Points, in no order, along strands that fork and pass close to each other.
Points whose rows are less than 8.93 apart are linked; no others are. Some points are linked to none.
Vop: [-0.61  1.13 -4.56  0.84 -1.44 -0.73 -1.93 -3.54 -0.92 -2.04 -3.87 -2.89
  1.23  0.06  0.99 -1.80 -1.87  0.20  1.22 -1.40 -1.73 -0.45 -1.37]
rezin: [-0.66 -1.14  3.56 -1.98  0.62  0.24 -2.40 -4.57  0.37 -0.98 -3.62 -0.09
 -4.94  2.31 -3.39  1.59 -0.63 -4.33 -0.40  3.46  1.15  5.23  0.09]
res: [-1.37 -2.03 -2.65 -2.15 -0.63  1.57 -1.67 -0.45  1.24 -2.16 -0.21 -0.89
  4.91 -2.31  2.76 -1.15 -1.67  2.44 -2.15  2.79 -1.97 -3.01  0.63]
Gog: [ 1.07  0.79 -0.43  0.98  1.97  3.81  4.11  4.11  0.72 -1.55  3.14  2.09
  1.47  1.07  0.05  1.01  2.91 -1.44  0.42 -4.57 -0.39 -1.58  0.65]
nozus: [ 0.25  1.92  2.41 -8.42  0.16  3.15 -1.88  0.23  6.20 -0.95  2.15  2.75
  1.24  2.06  2.20  1.87 -1.18 -1.17  0.28 -2.99  3.30  0.01 -1.84]
lon: [ 0.64 -0.19 -2.48  1.66 -1.97  0.10  3.90  3.99 -2.82  1.33  1.32 -0.16
  2.24 -1.98  2.30  2.28  2.26  1.10 -2.37 -0.23 -2.32 -3.47 -0.48]
Pegok: [-2.34  1.22 -3.32  0.58 -2.36 -2.87  0.01 -1.65 -0.30 -1.25 -1.85 -5.04
  4.02 -0.16  0.16  2.30 -0.01 -1.75  0.41 -5.21 -0.08 -4.06  1.43]
kot: [ 0.27 -0.22 -0.72 -3.16 -2.29  0.31  1.59  0.82  0.27  0.47  1.84  0.10
  3.17  3.26  2.44  3.21  0.57 -2.93 -0.54 -6.72 -1.31 -3.82  0.49]
palem: [-1.99 -1.22 -0.50  1.06  0.10  3.41 -0.22 -2.85 -1.03 -0.24 -2.05  1.59
  1.57 -0.71  0.89  1.85 -0.73  5.27 -0.82  8.65 -3.97  4.32 -1.13]
Guf: [-2.41 -1.78 -0.88  4.24  0.87 -0.70  2.11  1.82 -0.10  0.40  4.71  3.17
  3.08 -2.13 -1.13 -5.32  3.60  5.27  0.86  3.55 -4.01 -4.15  1.55]
pebif: [-1.70 -0.79  1.42  1.83 -1.63 -1.67 -0.89  1.53 -0.70  0.35  2.53 -0.01
  0.35  0.16  1.52 -0.95  1.82 -2.51  1.05  2.34 -1.56 -1.92 -0.48]
lumis: [ 0.40  0.76  4.65 -8.16  0.05  2.26 -0.64  0.60  4.45 -0.98  0.62  2.94
 -1.98  1.53  2.30  2.02 -0.16 -2.72 -1.25  1.23  0.16  0.33 -1.48]
kizir: [-1.57 -1.60 -4.72  2.09 -1.78 -3.27  0.10 -0.69 -3.61 -1.62 -5.16 -3.77
  0.92  0.83 -0.58 -1.58  0.42  0.20 -0.39 -1.12  3.60  4.47  1.32]
lis: [-1.01  0.91  1.45 -2.88  0.04  1.52  1.96  4.26  2.82  0.07  4.56  2.47
 -1.93  0.81  1.19  1.59  2.04 -1.00  3.00  1.89  1.70 -1.08 -4.31]
kemen: [ 0.62  0.78 -1.91 -4.05  0.17  1.54 -3.50 -4.00  0.39 -1.97 -1.44 -0.75
 -1.24  1.80  2.68 -1.23 -4.95  1.96 -1.27  2.33 -3.19  0.97 -0.12]
Lusa: [-0.44 -3.43 -4.38  6.17  1.57 -0.09  1.68  1.97 -4.36  1.62 -1.12  1.23
  2.04 -2.29 -4.40 -4.30  1.99  5.27 -3.38  1.21 -2.53  0.73  5.28]
zato: [ 0.01 -0.92  0.63  4.61  1.50  4.44 -1.55 -3.04 -2.35 -0.44 -2.47 -0.50
 -2.35 -2.24 -3.07 -1.46  1.95  2.04 -0.64  5.28 -1.69  6.43  2.91]
vubom: [-0.57 -0.41 -0.79 -2.02  2.69  0.48 -2.03  0.68  1.70 -1.93 -1.31 -2.08
  1.55  2.50  1.82 -0.02 -1.74 -0.39  3.08 -0.39 -0.24 -3.97 -5.21]
renup: [-0.68  1.89  3.75 -3.23  0.52  2.06  0.94  2.74  1.38  0.01  2.91  6.21
 -1.36 -0.19 -0.94 -0.99  3.77 -3.26  0.17 -4.58  2.12 -1.00 -1.88]
kogi: [-0.59 -1.45 -2.59 -1.61 -0.99 -0.47  3.93  3.77 -0.97  0.18  0.12 -1.85
  2.31  0.80  1.40  2.23  2.92 -0.61 -0.76 -5.29 -2.60 -3.93  0.40]
Besol: [-0.86  1.72  4.04 -3.34  0.62 -1.83  1.84  2.20  1.81 -0.10 -1.02 -1.36
  2.02  0.06  4.35  1.83  0.55 -0.64  0.97  1.38  2.25 -3.08 -3.24]
bolug: [-0.30  0.39  0.46  1.82  0.31  0.39 -0.44 -2.77  1.71 -1.35 -0.37 -0.08
 -2.37 -0.64  1.29  1.08 -0.55  1.75  2.06  3.70 -0.29  2.52 -1.12]
nidir: [-1.08  0.53 -1.23 -1.62  0.61  0.78  5.92  6.02 -0.20  0.96  5.40  1.16
  2.01 -3.30 -1.83 -1.20  4.45 -1.09  3.94 -3.06  0.35 -5.69  0.58]
zal: [-0.79  1.64 -2.99  0.25 -3.87 -4.03 -1.15 -1.79  0.25 -0.61  0.46  1.10
 -3.27  0.71 -0.85 -0.71 -0.31  0.82 -1.88 -1.26 -0.23  0.52 -0.32]
Vopob: [ 2.31  1.19 -3.29  4.43 -0.30  1.48  0.54  2.17  2.39  1.67  4.58  1.50
 -1.58 -2.01 -1.95 -0.80 -0.78  1.55  0.74  2.46 -1.38 -3.16  0.72]
Dofil: [-0.93 -5.27 -0.47 -1.93  1.64  0.67 -0.97  0.14 -0.47 -0.67  1.20 -2.55
  0.91 -0.57  1.42  1.00 -1.56 -1.27  2.17  0.05  1.07 -3.39 -1.91]
sigur: [ 1.37  2.57  2.92 -2.56 -0.83 -0.64 -4.48 -2.78 -1.36  0.06 -2.40 -2.28
 -0.27  4.62  0.49  2.11 -5.22 -0.08  3.67  1.16  1.18  4.19 -3.90]
vemu: [-1.92 -2.97 -4.16 -0.19 -1.03 -0.70 -2.36 -1.45 -3.79 -0.75 -5.89 -3.65
  3.13 -0.14  0.01 -2.17 -1.33  1.82 -1.77  5.34 -0.83  3.51  0.38]
pepu: [-0.17 -1.35 -3.22  5.52  1.43 -0.83  2.84  1.74 -5.52  0.01 -4.59 -1.04
 -0.41  0.12 -2.38 -0.23  2.91 -0.13 -0.97 -2.24 -0.74  0.02  0.65]
Lavif: [ 0.78 -0.52  0.04  2.92  0.64  2.90  1.82  0.51 -1.58  2.18  5.62  4.35
 -4.23 -3.97 -2.16 -3.17  1.78  4.28  0.22  4.92 -2.55  0.50  2.25]
vaz: [ 1.76  1.08  4.75 -8.17  0.36 -1.62 -2.78 -1.82 -0.71  0.52 -1.69 -2.59
  3.02  4.68  3.47  0.69 -6.05 -1.13  1.83 -1.61  0.07 -1.16 -2.27]
Sodul: [ 2.40  1.80  2.05  5.10  1.43  0.93  0.17 -0.19 -0.65 -0.01 -0.77  1.60
 -2.85 -0.47 -1.94 -1.58  0.99 -2.24 -0.25 -3.72  2.74  3.24  1.15]
biguk: [-2.74 -1.27 -0.15  3.00  0.31  0.86 -1.61 -1.29 -0.94 -0.06  0.69  2.66
 -0.89 -1.66 -0.88 -2.12  2.20  6.51 -0.44  6.87 -3.42  3.33 -0.16]
Paz: [ 0.35  1.52 -0.01 -2.92 -0.33 -5.89 -3.17 -1.74 -2.33 -1.27 -6.63 -2.80
 -0.14  4.37 -0.24 -1.26 -3.11  0.33 -0.06 -1.26  1.91  2.53 -0.98]
deluf: [-1.47  0.92  4.02 -0.92  2.08  1.26  0.42  1.93  1.36 -0.81  3.20  2.58
 -1.75 -4.13 -0.53 -1.87  3.38 -1.45 -0.04 -2.54  3.24  0.00 -0.25]
zubig: [ 0.37 -1.15 -3.90  2.98  0.87  0.42  3.56  2.21  1.10  0.60  4.77 -0.08
  3.74 -3.91 -2.21 -3.14  3.49  3.05  2.38  0.59 -3.89 -6.16  2.97]
Sudar: [ 1.55 -0.09  2.85  0.90  1.30 -0.20 -1.43 -0.08 -1.56  2.19 -4.74 -1.03
 -4.25 -3.03 -4.08  0.29 -0.14 -1.90  0.38  3.30  1.66  4.04 -2.47]
fose: [ 1.50 -3.60 -2.20  2.23  2.93  0.34 -1.39 -0.38 -2.42  0.77 -4.47 -2.40
 -2.16  1.59 -0.35  1.55 -3.46  0.94  1.72  3.77  2.38  3.96 -2.57]
Ked: [ 0.90 -1.64 -1.11  2.58 -0.61  4.11 -0.70 -1.92  0.64  0.27 -0.60  1.43
 -0.88 -3.20 -0.78 -1.83  1.08 -0.83 -2.16 -0.45 -2.27  0.55  2.80]
rik: [ 1.07  2.19  4.35  5.05 -0.16  1.01 -0.70 -0.61 -1.26  0.87  0.53  1.61
 -3.31 -1.45 -1.76 -1.39  1.18 -3.84  2.13  1.04  1.42  5.40  2.29]
lut: [ 0.42 -1.01 -2.19 -1.84  2.89 -0.80  2.39  3.91  2.67 -0.72  2.50  1.45
  0.63 -1.19  0.41 -1.39  2.83  1.88 -0.36 -0.35  0.86 -5.47 -1.59]
tikon: [-0.29  0.98  4.68 -3.77 -0.10  0.03 -2.33 -1.51 -0.02 -0.83 -0.32 -1.42
 -2.52 -1.60 -1.26  1.28 -2.36  0.66 -3.02  5.88  1.66  2.58 -0.87]
gulu: [-0.38 -1.44 -1.92  2.42  0.57  1.00 -1.28 -0.06 -2.12  0.90 -4.64 -1.35
  3.27  0.14  0.29 -0.73 -0.74  4.25 -3.10  7.49 -2.64  3.56  0.10]
gumom: [ 0.80  0.95 -4.81  6.32  0.14  0.54  2.02  1.67 -2.89  1.26  4.40  1.77
  0.48 -2.19 -4.28 -2.98  0.05  3.54 -0.37  3.07 -1.07 -2.21  2.12]
ruk: [-2.95  0.22  4.97 -2.38 -0.95 -0.93 -3.53 -1.16  0.25 -0.87 -0.41  0.84
  0.21  2.09  0.55  1.07 -0.69 -3.39 -0.43 -1.76  2.83  0.04 -0.89]
boz: [ 1.85  1.85  3.73 -1.56  0.27  2.69  0.90 -1.31  1.81  0.88 -0.23  0.85
 -3.47  1.95 -0.30  4.99  0.99 -2.04  0.48  4.81 -2.80  2.99  0.18]
fafe: [-0.76 -0.29  0.82 -5.17 -2.28  2.18  2.11  2.16  1.64 -2.48  2.44 -0.50
  3.30  1.00  3.89  2.59  0.80 -0.78  0.28 -4.23  1.12 -2.11 -1.05]
kose: [-0.38 -2.41 -0.51  1.96 -2.73  0.28  0.80 -0.64 -4.16  2.40  0.55  0.50
 -5.01 -2.56 -2.06 -0.33  0.06  1.50 -3.02  2.66  3.18  4.38  0.17]
dur: [ 1.31  1.10  1.74 -1.79 -0.11 -0.90  2.14  1.69  2.37  3.55  1.94  2.74
  2.23  2.07 -0.77  0.53  4.02 -1.47  4.08 -8.21  2.72 -3.50  0.13]
gile: [ 1.80 -0.96  4.35 -4.62  1.73  3.97  0.21 -0.48  4.63 -1.14  1.45  1.42
 -1.77  0.68  0.63  1.93  0.52 -0.85 -0.05  4.21 -1.98 -0.16  0.02]
fidu: [ 0.68  1.98  1.63  2.56  0.69  0.90  0.16 -0.03  1.39  1.01  2.12  3.84
 -4.94  0.19 -2.57 -1.47  3.20 -0.71 -1.50  4.98 -3.35  1.19 -1.23]
dobo: [-0.90  1.50  1.24  2.51 -2.61 -0.04  2.97  0.83 -2.97  2.00  5.47  1.74
 -2.96 -3.39  0.14 -2.22  2.50 -2.72  3.82 -1.67  0.23 -1.19 -0.72]
bukek: [-1.96 -0.52 -4.06  3.22  1.87 -2.69  5.88  3.26 -2.31 -1.94  2.63 -2.77
  2.33  0.18 -3.66  2.04  1.98  1.43 -1.71 -3.42 -3.96 -4.98  4.75]
Sozel: [ 0.78  2.20  5.52 -5.34 -1.64 -0.31 -1.67 -2.68  4.04 -0.03 -0.39  1.10
  1.32  5.38  3.54  1.95 -1.59 -1.84  3.27 -1.60  0.47  2.22 -1.18]
bubez: [-0.51  0.24 -2.17  2.44 -0.41  3.13 -0.95 -1.91 -0.23 -0.28 -4.34 -0.36
 -1.65 -1.67 -2.79 -1.90  2.23  2.87  0.26  9.06 -1.77  8.63  1.76]
Beb: [-0.11 -3.29 -1.06 -2.69  0.97  2.13 -2.82 -3.24  1.47 -0.17 -0.82 -0.74
  1.86 -1.13  1.84 -0.93 -3.31  3.19 -0.79  5.76 -3.86 -0.97  0.26]
rugeg: [-0.15  2.34  1.08 -1.38  0.10  1.58  0.98  0.88  4.61 -1.33  2.38  2.45
  0.70  1.58  2.55  0.81  2.85 -2.59  3.89 -1.33  0.59 -1.13 -3.18]
vapi: [ 0.30  1.00  0.80 -1.22 -0.53  1.34 -3.50 -3.59  0.82 -1.07 -4.45 -2.62
  1.61 -0.84  2.16 -0.56 -2.41 -2.02  0.45 -3.10 -0.18 -0.63 -1.07]
kif: [-2.12 -1.30  0.09  0.05  0.47 -1.18 -4.10 -0.89 -0.15  0.90 -2.37 -0.44
  0.36  2.42 -1.39 -0.30 -1.43 -2.56 -1.15 -3.61  4.32  0.88 -0.65]
let: [-0.42  3.61  0.00 -1.56 -2.10 -5.24 -0.59 -2.08  0.56 -0.05 -0.62 -0.84
 -1.05  1.65  2.33  2.14 -2.45  1.68  0.13  0.16  0.33  0.76 -1.61]
Zan: [-0.98  2.11  1.93  0.85 -1.37 -0.99 -4.13 -3.28 -0.66  0.68 -2.64 -1.01
 -1.48  2.17 -0.70  2.62 -2.71 -1.10  2.31  1.76  4.57  4.58 -3.01]
Vubad: [ 0.53 -4.33 -2.80  1.62  0.45 -0.07  1.72 -0.09  0.10 -1.74  2.15 -0.36
  1.41 -0.02  0.28 -1.22  1.75  0.22 -0.98 -2.13 -4.54 -4.54  4.77]
zilov: [ 1.82  2.80  5.41 -2.84  3.03 -0.40  0.65 -1.78  3.46  1.88  1.88  4.07
 -5.66  1.17 -0.62  1.90  2.36 -1.77  1.56 -0.11  1.27  1.98 -1.22]
bopem: [ 2.22 -0.70 -1.31 -0.65  0.55 -1.73  0.60  0.52  3.39  0.79 -0.38 -0.24
 -0.68 -0.30  1.42  1.27 -0.40  0.86 -1.01 -0.91 -0.91 -4.58 -0.43]
Rin: [-1.79 -3.87 -3.22  3.45 -2.09  2.69 -0.02  1.08 -0.68  0.40  3.03  0.65
  4.70 -3.99 -1.75 -0.70  1.16  2.83 -2.44  2.39 -2.96 -2.52  3.16]
Dal: [ 1.07 -0.07  0.09  0.78 -0.96  0.67  1.57  2.34 -0.82  0.28  5.23  3.44
 -2.31 -2.68  0.77 -3.09  3.16 -2.38  0.96 -2.43 -1.69 -3.88  2.03]
nodeb: [ 2.41 -1.14 -2.72  1.65 -0.58 -3.88  1.26 -0.57 -2.31  0.37 -6.60 -4.55
  1.14  0.71  0.34  0.43 -1.28 -0.18 -1.76 -2.81 -0.43  2.17  1.95]
vone: [ 1.19 -0.26 -2.43  0.35 -2.42  0.23 -2.95 -2.09  0.90  0.50 -1.88  1.74
 -4.17 -1.79 -0.60 -1.84  0.40 -0.47 -3.18 -0.98 -0.12  1.99  0.10]
zepi: [ 0.48  1.06 -3.79  4.04 -1.72 -3.62  0.93 -1.88 -0.67 -0.30 -3.32 -4.71
  2.01  0.47 -1.92  1.04  0.47 -1.55 -1.39 -5.80 -0.32 -0.42  2.98]
bobis: [-2.41 -1.79 -3.74  4.35  2.44 -2.39  4.14  3.00 -5.62 -1.31  0.60 -1.36
  1.04 -1.43 -2.00 -0.11  2.22  1.59 -0.85 -2.54 -1.91 -2.53  1.72]
noziv: [ 1.69 -1.03 -1.76  0.27 -1.39  0.25 -2.54 -2.54 -1.32  2.88 -4.16 -1.08
 -1.69  0.94 -1.76 -0.46 -3.26 -1.97 -2.45 -0.41  1.86  2.05 -0.23]
Nofar: [ 1.86 -2.26  2.66 -4.91 -0.23 -0.45 -3.64 -1.12 -0.85  0.06 -2.63 -4.33
  2.45  1.47  2.15  0.90 -7.47 -0.37  0.41  0.91 -0.12 -0.46 -0.73]
Fosap: [-2.58 -1.40 -0.79  2.91 -0.38  2.67 -1.02 -0.01 -0.50 -1.12  2.50  2.18
 -1.23 -1.25 -1.20 -1.18 -0.77  3.57 -4.49  6.48 -0.94  3.25  2.19]
Boga: [ 1.50 -0.98 -0.87 -2.53  1.42 -3.22 -1.59 -0.63 -0.23  0.15 -3.65 -4.48
  1.91  1.08  1.36  0.26 -5.86  1.48 -0.44 -0.09  1.68 -2.54 -0.46]
fiden: [-1.32 -0.43  0.62 -6.97  1.25  0.54  0.91 -0.01  2.85 -1.79  0.35 -0.70
  2.63  2.54  4.59  1.17 -3.35  1.28 -0.82 -3.03  0.06 -2.72 -1.78]
fov: [-0.60  4.80  1.42 -2.79 -0.27 -3.45 -1.89 -1.56 -0.65  1.05 -4.44 -3.27
  1.42  3.26  2.16  2.11 -4.73  0.66  1.34 -2.51  1.42  2.22 -2.13]
Vibeb: [-0.39  1.08  3.43 -1.56  1.80  0.14 -2.86 -2.16  1.66 -0.03 -3.89 -1.85
 -2.83 -1.68 -2.13  1.99 -1.52 -2.80 -0.34  6.64 -0.51  3.30 -1.27]
kir: [ 0.17  1.62  1.11  4.37 -0.05  2.74 -1.93 -1.30 -0.53 -1.23  1.35  1.02
 -0.58 -2.68 -0.52 -1.60  1.00 -2.74  0.54 -3.28  0.38 -0.75  0.93]
vireb: [-3.18 -1.42 -1.71  1.30 -0.39 -2.18 -0.49 -0.41 -4.34 -1.11 -4.43 -2.19
  0.89  1.49 -2.11  0.62 -2.49 -1.48 -1.58 -4.31  2.72 -1.70 -1.05]
kob: [-1.82  1.82  1.20 -3.66  0.05 -3.04 -2.56 -1.41  2.41 -1.66 -2.96 -1.41
  3.40  0.21  2.14 -0.32 -2.31 -1.91  1.38 -5.85  1.59 -3.07 -0.22]
nunab: [ 1.20 -3.20  2.35 -0.54 -1.83 -0.83 -3.38 -3.12  0.80 -1.06 -0.88 -1.04
 -1.18  1.84  1.86 -0.75 -1.53 -2.64 -3.15  3.49 -1.19  1.15  1.17]
Nezi: [ 1.34  1.20 -1.91  0.40 -0.39 -0.14  6.22  4.91  0.42  0.39  6.71  4.24
  1.13 -2.82 -1.19 -4.26  3.38 -0.37  2.27 -2.25 -2.21 -4.16  2.70]
nipum: [-2.00 -2.63 -2.11  3.65 -1.32 -1.81 -0.36  1.77 -2.35 -0.87  2.24  0.18
  0.39 -2.23 -1.21 -3.21  0.97 -2.78 -0.38  0.44  0.02 -2.21  2.67]
nes: [-1.83 -2.49 -2.46  2.58  1.66  0.43 -1.04  0.20 -1.70 -0.39  0.19  1.13
 -3.48 -1.06 -3.75 -2.20 -0.37  3.47 -3.35  2.84  1.55  3.25  0.10]
vov: [ 1.86  2.58  3.72 -1.87 -0.45 -1.62  0.84 -1.79  3.36  2.08  1.82  0.58
  1.00  4.86  3.01  4.11 -0.58 -0.86  2.93 -1.73  2.85  1.09 -2.68]
fikit: [-0.42  0.20  4.13 -4.39  0.72  1.33  2.68  2.67  5.92 -1.93  2.40  2.04
  3.79  1.35  2.91  2.12  2.65 -1.25  6.74 -1.35  3.08  0.50 -3.43]
lerar: [-1.67 -0.67 -6.70 -0.58  0.03  0.70  1.17  1.79  3.33 -1.19  2.76 -2.45
  3.97 -1.82 -0.28  1.22  0.58  2.45 -0.10 -0.32 -2.40 -5.86  1.41]
sov: [ 0.72 -1.28 -0.15  4.35 -0.38  0.58  1.31  2.19  0.50 -3.15  1.61  0.71
  2.54  2.39  2.60 -0.50  1.32 -2.78  0.54  1.59 -2.64 -2.29  0.26]
tirug: [-0.29 -1.65 -2.90  1.52 -1.76  0.83 -3.36 -4.87 -0.38 -0.28 -3.12 -0.62
 -2.76  1.05 -1.33  0.25 -0.95  1.69  0.23  8.04 -1.84  6.90  0.92]
nife: [-1.53  0.89 -3.58 -3.08 -3.28 -3.04  0.91 -0.01  0.16  0.41  2.21 -3.61
  3.15  2.64  1.60  3.46 -1.58  0.63  1.23 -6.70  0.41 -4.05  0.03]
vomed: [-0.70  0.33 -0.27  0.78 -1.03 -4.82 -3.14 -2.66 -2.08 -1.47 -6.18 -3.34
  0.14  0.54 -0.47 -1.19 -2.86 -0.86  1.65  0.38  3.20  5.32  1.62]
mek: [-2.95  1.61 -0.10  1.16  2.59 -2.40  0.73  2.25  0.24 -1.92 -0.07 -0.74
  2.77  3.01 -0.96  2.79 -0.28 -0.76 -1.60 -8.59  2.46 -4.51  0.67]
banu: [ 3.04  3.58  2.68 -1.84  0.68  1.93 -1.12  2.41  2.64  2.94 -1.88  0.99
 -0.02  0.83  0.33  4.03 -0.54 -2.54  0.08  0.28  2.04 -0.56 -3.82]
dig: [ 0.41 -2.30 -4.81  6.48 -0.20 -0.46  2.31  2.19 -4.41  2.46  0.80 -2.16
  2.89 -3.82 -4.51 -3.06  1.17  1.36 -2.37 -1.28 -2.37 -1.31  7.14]
kup: [-0.52  1.44  2.48 -2.12  1.30  2.55  2.69  3.11  3.74 -1.04  4.54  3.85
 -3.16 -3.74 -1.22 -0.90  2.97  0.82  2.27  2.49  1.09 -0.01 -1.32]
getiv: [ 0.20 -2.50 -0.82 -4.38 -1.47  1.02 -3.87 -4.91 -1.72 -1.40 -2.75 -2.49
 -1.72  2.83  1.42 -0.67 -5.20  0.94 -1.26  1.94 -0.27  4.77 -0.21]
pigip: [ 0.16 -0.98 -0.95  3.00 -1.98 -0.11  1.81 -1.02 -2.99  1.70  4.08  3.06
 -4.72 -2.99 -1.04 -2.07  2.31  2.49 -1.63  1.88 -1.79  2.90  1.41]
Veb: [-1.23  0.84  3.24 -1.30  1.05 -2.30 -1.08 -0.87 -0.76 -2.37  1.02  2.39
 -2.26 -1.33  0.56 -0.10  0.83 -1.05 -1.74 -1.70  1.66  0.66 -1.25]
seta: [-0.90  3.99 -0.06 -1.19 -2.25 -3.48 -1.19 -1.81  3.98 -1.77  0.10 -0.84
  2.56 -0.20  1.41  0.66 -0.63 -0.35 -0.12 -3.61  2.23 -0.89 -0.51]
liget: [ 2.13 -0.23  1.10 -1.52  0.02 -0.97  0.17 -0.23  1.06  2.39 -1.04 -0.93
 -1.12  0.24  3.02  1.92 -0.69  0.57 -0.83 -4.84  1.45 -1.35 -0.27]
lurit: [-0.39 -0.70 -1.17 -6.75  1.23  1.37 -1.71 -0.37  2.27 -2.12  0.46 -1.37
  1.66  4.39  3.83  0.82 -4.69 -0.43  4.83 -1.11 -1.13 -2.97 -4.31]
noset: [ 2.26  0.24  4.07 -1.43 -0.21 -1.69  0.72 -0.49  2.86  2.65  0.08  0.86
  2.01  2.98  1.50  1.33  0.96 -0.04  1.37 -6.32  3.97 -1.21 -0.25]
fonas: [ 1.96  1.69  2.74  2.70 -1.01  0.77  3.57  2.26 -2.12  2.33  4.73  2.35
 -1.14  1.05  0.79  0.43  1.67 -2.31  3.50 -3.03  1.90 -0.11 -0.94]
kos: [ 2.03  1.53  4.00 -5.61  2.00  0.81  0.79  3.28  4.43 -0.30  0.07 -0.24
  4.63  2.85  3.35  2.13 -0.65 -1.47  3.76  0.64  3.46 -1.12 -3.33]
mipo: [ 1.98 -3.34 -0.51 -0.42 -0.22 -0.21 -2.76 -3.13 -1.53 -0.53 -3.15 -3.89
 -3.63  2.92 -1.06  0.63 -2.93  1.20  0.10  4.92  1.11  5.06  0.42]
givez: [-0.14 -1.81 -1.64  3.24 -0.04 -0.97  0.79 -1.13 -2.28 -0.25 -1.24 -2.11
  1.14 -2.20  0.99 -0.41  0.41  3.87 -2.10  0.51 -0.08  0.17  1.22]
posat: [ 1.93  2.63  2.29 -3.52 -1.30  1.09 -0.40 -2.44  1.00  0.42 -2.56 -0.20
 -2.21  2.62  1.76  2.65 -1.68  0.68 -0.81  4.41 -4.32  3.94 -2.61]
Rilo: [ 1.16 -0.62 -0.73  4.59 -0.78 -2.63  0.21  0.86 -3.65  1.48 -0.14 -0.24
 -1.23 -0.95 -2.48 -3.86  1.36 -1.90 -2.36 -0.02 -0.18  0.76  4.62]
Palup: [-1.19  0.68 -1.10 -0.33 -0.70 -1.37  0.74  0.82  2.87  0.18  1.85  1.91
  0.34  0.26  0.67 -0.61  3.35 -1.99  3.44 -5.61  1.31 -3.45 -2.75]
Lize: [ 2.03  4.46  4.47 -6.36  1.10  0.89 -0.93 -2.81  2.33 -0.55 -2.66 -1.83
  1.65  3.18  4.20  1.44 -4.56 -1.10  2.73  1.83  0.00  1.57 -0.96]
Sopi: [-0.79 -1.03 -3.89 -3.15 -1.27  1.87  1.64 -0.61  3.33 -2.88  2.53 -0.98
  3.11 -0.53  2.57  0.47 -0.93  2.87 -1.98 -1.98 -2.01 -3.88  2.56]
fima: [ 0.41  1.97 -0.70 -3.06 -0.57  3.47 -1.32 -2.46  0.98  0.01 -1.02  1.30
 -0.56  0.41  3.18  1.98 -2.35  0.77 -2.57  0.54 -2.42  1.14 -2.09]
vav: [ 1.81 -0.87  2.30  2.19  2.05  1.51  0.49 -1.92 -2.50  0.86 -4.69 -0.25
 -1.40 -2.15 -0.44 -0.81  2.04 -0.63 -0.77  3.16 -0.33  4.73  1.02]
mileg: [-0.11  0.18 -2.17  7.19  0.53  0.11  0.56  0.83 -3.17  2.16  1.80  3.20
 -0.49 -2.59 -4.30 -5.19  0.93  4.42 -2.93  5.11 -1.51  2.30  4.18]
zodeb: [-0.32  0.91  0.47  1.48  1.59  2.40  2.65  2.47  0.22 -1.71  4.72  1.21
  1.69 -2.89  1.13 -0.49  2.73  2.20 -1.13  2.63 -2.01 -1.03  1.29]
gakez: [-0.30 -1.34 -0.76  2.51  0.76 -0.77  0.59  3.04 -4.77 -0.74 -1.76  0.27
 -0.38  2.41 -1.74  2.18  0.94 -1.93 -1.86 -5.05  0.91 -0.76 -1.00]
Kub: [-0.39 -2.22 -2.66  4.39 -0.33  0.88  2.37  1.80 -1.15  1.96  2.54 -1.52
  3.14 -5.93 -2.19 -3.35  2.43  1.90 -2.11 -0.68 -3.00 -3.82  3.90]
tis: [ 0.58 -0.77 -1.82 -0.39  0.40 -2.22  4.54  6.45  1.38  0.68  5.09  0.33
  1.04 -1.03 -1.44  0.65  1.52 -0.20  0.86 -3.21  1.31 -6.80 -0.22]
rufud: [-3.11  0.67  0.19  0.71  1.03  0.19  1.40  3.31 -2.51  0.50  1.88  0.86
  0.92  0.66 -2.62  1.66  0.70 -2.35 -0.84 -8.20  3.91 -2.45 -0.16]
zol: [ 0.08  2.28  4.65  1.45  0.37 -1.04 -2.14 -1.46 -0.44  3.13 -4.11 -0.03
 -2.91  0.09 -2.02  0.43  0.17 -1.23 -0.15 -0.74  4.83  4.59 -2.11]
Dum: [-0.43  1.67  5.75 -0.93  1.22 -0.77 -0.55  0.29  1.03  3.18 -0.36  2.78
 -4.94  1.09 -3.06  3.36  1.12 -2.17  0.38 -1.19  3.16  3.21 -2.37]
kazo: [ 4.13  2.47 -1.99  5.46  1.76  4.09  0.03  1.78  0.77  2.30  2.51  2.09
 -2.00 -3.36 -0.78 -0.16  0.67 -1.88  0.79  2.50 -0.95  0.02 -1.29]
saru: [ 1.50 -1.66 -2.04  5.20  0.79 -1.87  0.90  0.68 -5.00  0.20  1.37  2.70
 -4.43 -2.12 -2.07 -5.43  1.62  1.66 -2.67  1.43 -0.14  2.32  4.78]

A fork is a point with three links. Follow the links from the first point to the second and name the forks in between, in order.
rik, vubom -> vone, let, fov, kot
zubig, vemu -> Kub, mileg, saru, pigip
vav, Dofil -> Sudar, zol, fov, kot
Nezi, rufud -> noset, rugeg, deluf, kif, gakez
bukek, Pegok -> gakez, kif, vone, let, fov
dig, palem -> mileg, saru, pigip
vireb, kizir -> kif, vone, let, fov
